Each row is a point on a landscape with many peaks, with its height.
From any point a climber steps to the highest of the 2 points nearest to it. It stops when none of these is higher. Distance is the straight distance between rows; heights are no part of it.
j98: 1  3  1  -4  -32  -19  18  24  11  -4  13  -31  -2  9  6  10  -4  6  15  20  1  height 4.91
j125: -17  12  -7  5  -4  -2  -21  24  6  6  -14  8  -18  9  17  12  -4  -8  18  11  -4  height 4.46
j836: 1  -14  -1  -3  38  -6  -1  -11  8  -6  -6  9  -23  6  -4  9  12  -7  7  0  -2  height 7.67
j10: -16  1  -6  14  -14  -3  -4  11  6  -1  3  22  3  -2  -9  2  17  0  -9  -3  7  height 7.49
j483: -14  -10  27  6  -10  6  7  5  -5  -2  9  11  -11  -2  -4  -22  26  1  -34  -15  6  height 4.57
j199: -22  4  8  -2  18  -9  -3  -13  5  -16  -6  22  -29  -4  -15  -5  15  -5  0  -15  4  height 6.42
j998: 5  -3  -16  5  8  10  1  5  6  -16  4  -1  27  -6  24  0  2  18  12  -8  -12  height 5.34
j695: -9  -4  -28  3  18  37  17  -13  -8  -27  -21  -3  4  -15  -14  -43  -1  -2  0  -24  12  height 3.99
j974: 6  -4  -10  -4  -23  -23  -1  25  10  7  -8  -12  -9  10  -4  11  -23  14  27  27  -3  height 4.34
j464: 12  -11  -7  21  0  13  -11  -26  13  12  -22  4  6  13  6  -1  -6  8  4  -10  -6  height 5.08
j9: 3  19  -28  -2  18  17  0  -2  -21  5  -9  3  14  5  -7  -1  -3  -25  -6  2  -2  height 5.96
j952: -15  -8  -9  -6  -5  28  3  -21  -17  -22  -13  -5  6  2  -15  -35  2  -3  -3  -34  -5  height 4.15
j785: 14  -11  4  -2  2  17  3  -2  -10  -2  11  -4  17  -15  14  -20  4  -3  -17  -15  3  height 4.95
j433: -16  -3  -16  -15  -3  10  -16  -25  -25  -17  -17  6  -2  6  -20  -21  17  -11  3  -14  -11  height 4.29
j765: 1  5  4  -4  -15  -13  1  11  11  4  3  4  8  -8  -9  8  9  13  -4  0  -12  height 6.20
j102: 8  -34  -4  11  9  -8  -12  -21  -1  35  -7  5  -5  16  -1  15  -2  19  5  10  -10  height 5.37
j668: -5  1  -21  12  18  22  -6  -26  10  13  -33  5  -10  7  -2  -1  1  -1  6  -10  -8  height 4.81
j553: 12  -2  -9  -1  17  18  17  2  -24  22  -1  -3  20  9  15  0  -5  28  -10  4  -2  height 6.59
j651: -9  12  40  2  -20  -10  -2  32  28  0  13  -6  -17  -13  10  -1  -4  -11  -1  -3  7  height 2.62
j558: -10  1  -19  4  12  -9  -19  21  2  -5  -10  8  -8  6  2  20  -14  -12  22  31  1  height 5.07
j602: 15  2  -25  -9  10  21  -5  -9  -22  18  0  -5  16  7  7  5  -18  21  15  -5  -14  height 6.41
j872: -18  -1  -21  8  7  10  -7  -27  2  -9  -23  12  -10  10  -16  -15  12  -8  11  -16  -11  height 4.52
j793: 7  16  -19  13  5  12  -3  -2  -5  -18  13  1  28  -15  25  6  -18  19  -5  4  0  height 5.11
j948: -4  4  12  1  -14  -20  8  1  1  -21  -3  3  -7  13  1  -17  20  -35  -2  -6  7  height 6.40
j934: 1  27  20  -19  -8  -28  3  12  7  -19  -11  -6  -9  0  -16  -6  1  -8  -10  4  -13  height 1.42
j994: -1  2  -6  -11  8  12  13  -20  -9  -2  15  -3  13  -4  -11  15  2  14  -6  -15  2  height 8.34
j105: -18  5  -2  4  12  11  8  1  -15  3  -9  1  -24  16  -3  -8  15  -13  -13  1  3  height 6.19
j388: -3  1  8  -14  -5  -26  12  45  15  -1  -13  -9  -14  -6  -2  -5  3  -3  20  43  -2  height 3.73
j545: -14  28  29  -13  -3  -1  1  0  6  6  -3  3  -11  -12  7  -6  23  -6  -20  -12  -7  height 5.04
j943: 8  -11  36  -21  -1  -8  -12  19  3  12  16  -9  3  -25  16  -2  9  -15  -2  7  -5  height 4.31
j72: 4  -12  -24  14  12  18  4  -8  -12  20  -18  15  13  15  -9  -2  -12  -11  -6  10  10  height 5.61
j444: 7  -23  -17  4  12  -12  3  -17  -5  11  15  -1  6  28  18  26  -21  31  22  3  -1  height 6.78
j633: 14  -5  1  -8  -24  -3  -17  -9  -17  -5  -1  -11  -2  -1  4  -3  -1  -16  -11  4  5  height 3.17
j690: 10  1  18  -13  -29  1  -14  6  -2  4  16  -11  11  -15  3  7  -18  0  -17  7  5  height 3.00
j448: 5  -8  -2  9  3  20  -5  -10  -4  -28  7  -6  -2  2  13  -16  3  -18  11  -37  0  height 2.96
j357: 10  -10  -3  -7  4  -11  3  -24  -10  1  23  0  23  -22  5  13  -10  28  -3  2  3  height 7.65
j66: -25  32  17  1  -3  -13  -1  19  11  5  -11  16  -26  -2  14  -5  15  -17  -8  5  1  height 4.17
j219: -8  11  1  11  0  17  4  26  10  -8  15  6  24  -1  16  -5  7  6  5  -17  -4  height 5.66
j374: 5  -21  -24  11  19  33  12  -34  -5  27  -18  -2  7  14  -9  -19  -21  19  9  -25  6  height 6.10
j726: 8  -2  10  -13  -18  -18  -13  16  8  23  -12  -9  -21  -11  4  12  3  -15  5  14  3  height 2.99
j586: -12  18  8  -16  -17  -29  17  43  13  3  -20  -5  -23  9  -21  -7  -6  -10  12  22  -4  height 2.64
j698: 4  -2  9  -21  8  0  -10  2  6  16  11  0  19  -24  28  9  14  16  6  -17  -14  height 5.05
j135: 6  -15  6  -5  -17  -21  -20  -3  0  3  -11  6  -22  10  -7  14  1  -12  -7  13  2  height 3.42
j675: 6  -6  -2  -13  15  -26  12  38  7  4  1  -1  -2  11  -6  3  2  4  12  27  6  height 5.01
j637: -25  3  11  2  -8  16  -2  -12  -17  -29  7  -8  -13  -8  15  -24  9  -30  -1  -29  -1  height 3.03
j338: -5  15  19  -11  -29  -19  15  41  16  13  13  -7  -6  -20  -26  5  3  -7  18  18  6  height 1.15
j301: -10  -10  9  5  -29  17  -14  3  -21  -10  15  -13  -4  -2  7  -17  4  -25  -16  -14  1  height 3.09
j503: 11  -3  2  9  -23  -5  -5  -15  18  6  5  4  12  5  1  4  -1  16  -4  -12  -6  height 5.46
j306: -11  0  0  -10  17  -1  11  20  -12  -5  4  8  -6  15  -5  6  8  0  2  9  1  height 6.05
j155: 0  4  12  -15  -12  6  -17  3  -3  12  7  -14  7  -22  24  13  21  -8  6  -9  -10  height 4.82
j550: -14  3  -4  19  -5  0  5  17  19  -17  23  7  2  -7  5  7  15  -5  5  -2  9  height 6.38
j730: -19  15  22  -7  -14  -1  7  13  2  -15  9  -15  6  -4  9  -4  25  -11  -13  -1  -7  height 5.70
j662: -12  17  26  -8  -4  -8  -8  0  -3  -27  24  -3  -3  -28  -18  15  4  11  -13  0  1  height 4.27
j879: -4  27  19  -25  -6  -38  18  21  12  1  -16  -4  -22  9  -14  -3  4  -28  14  8  -10  height 1.94
j273: 1  3  19  -10  1  2  -5  -4  -11  -19  30  4  6  -23  -14  -1  7  -13  -10  -7  7  height 5.10
j442: -5  20  9  -8  -8  1  -12  0  0  6  12  -4  12  -18  6  15  -6  27  2  -13  -23  height 5.40
j432: -4  4  13  -14  -24  -20  17  30  15  17  -6  -17  -23  -34  -19  4  -15  10  29  32  11  height 0.54
j325: 5  14  10  -10  18  16  7  -12  -23  9  -14  3  -6  6  -14  -19  10  -16  -17  -16  -4  height 6.72
j881: 2  -18  -3  -7  -12  -24  -8  6  -5  4  3  4  -7  1  -9  18  -16  11  10  23  7  height 3.83
j645: 10  -17  -23  -6  18  27  7  -23  -21  4  -13  2  21  9  -8  -1  -22  15  8  -20  -1  height 6.27
j560: 7  -19  -5  20  21  16  -5  -22  -6  13  -28  12  -11  21  -20  -6  -13  -18  -13  4  10  height 5.31
j996: 16  6  -9  -5  10  -2  6  -9  -9  19  14  10  16  -7  14  16  -19  31  -2  4  12  height 7.04
j26: 6  -29  -20  27  29  5  1  -33  -5  35  2  5  9  21  5  10  -23  27  2  10  -5  height 5.60
j590: -14  -9  5  2  -3  3  -10  -15  -7  -22  13  8  -21  -19  -14  -8  23  -7  -8  -11  2  height 5.71
j107: 7  -21  -28  3  26  38  7  -14  -11  -15  -16  -3  3  -2  -9  -29  -8  13  -4  -13  6  height 3.84
j295: 6  -16  -6  -6  27  4  -7  -4  -14  -12  10  3  -8  -3  4  17  8  5  3  14  0  height 6.73
j501: 8  -7  -8  -17  -6  -34  -6  1  3  3  14  -2  21  -27  7  15  -13  30  3  20  -5  height 6.69
j217: 5  -16  11  2  -1  22  -3  -6  -5  1  -4  10  -5  3  5  -20  9  6  -24  -14  7  height 4.79
j446: -16  9  -19  12  -4  9  -4  -9  -9  10  -4  9  -3  2  -5  -4  20  -3  -10  11  -5  height 6.54
j89: 11  -11  -6  15  5  5  12  -5  8  2  5  -1  -6  31  3  3  -4  10  -8  -3  18  height 6.74
j897: 26  4  14  -8  -21  -22  5  2  10  4  17  -12  19  -15  -4  14  -33  0  -1  10  12  height 2.67
j27: -7  17  19  1  10  21  -1  -13  5  -10  0  -7  -1  -14  17  -7  16  9  -14  -13  -12  height 4.50
j288: -10  3  -4  12  -6  -20  6  -8  12  4  -11  10  -18  35  -5  -4  12  -24  6  -2  2  height 7.30
j603: 9  10  13  9  -14  5  5  3  2  -18  6  -7  16  -2  7  -22  10  -10  -21  3  -3  height 5.25
j640: -2  -2  2  10  10  -4  20  -8  12  -14  -5  -9  -12  37  -2  1  3  -7  8  -5  2  height 6.64
j230: 1  -31  -16  24  36  25  2  -34  -6  25  -12  0  0  17  -15  4  -22  6  12  -8  7  height 5.86
j971: -4  25  7  22  13  16  3  -17  4  -17  -6  5  -20  -12  17  1  16  -12  -17  -18  5  height 4.16
j250: 11  -8  -23  14  19  -9  -12  14  14  -2  1  16  19  0  5  8  -10  -1  9  21  4  height 6.35
j159: 12  -4  -18  5  -23  -10  2  3  2  -4  3  -21  21  11  11  7  5  2  18  13  -5  height 5.32
j240: 22  -11  -26  16  17  -10  2  -13  9  1  -2  15  30  21  7  7  -23  16  6  15  -4  height 7.89
j210: 6  19  -21  2  -8  -3  4  -4  -9  -1  -1  -9  17  7  -7  14  -6  -16  7  10  6  height 5.63
j654: 10  14  22  -4  -19  -21  15  25  17  4  26  -13  15  -25  -20  8  -15  -6  2  12  10  height 2.00
j340: 17  1  27  -8  -17  -23  -8  23  28  5  3  -12  -10  -8  9  12  -4  -1  1  5  6  height 2.40
j212: 14  -15  -13  13  8  1  -5  -10  -6  0  5  6  5  31  -2  15  -33  21  -1  8  9  height 7.11
j32: -17  14  25  1  -16  -10  -17  29  5  -10  11  7  -20  -13  16  -5  0  -6  -17  2  4  height 3.40
j568: 17  7  1  -2  17  13  11  -28  -3  17  -8  6  8  1  -12  5  8  -1  -4  -13  -6  height 7.53

For each start below, name the point where the climber stops.
j107: j357
j952: j10
j943: j10
j102: j357
j340: j9

Call two points neighbours if one is among the 2 nearest of the other. Go from one point of each pair to the other, from neighbour to neighbour, staying as high as possible. Name the lowest point that can't be avoided.
j240 and j288: j640
j10 and j836: j306
j10 and j994: j105
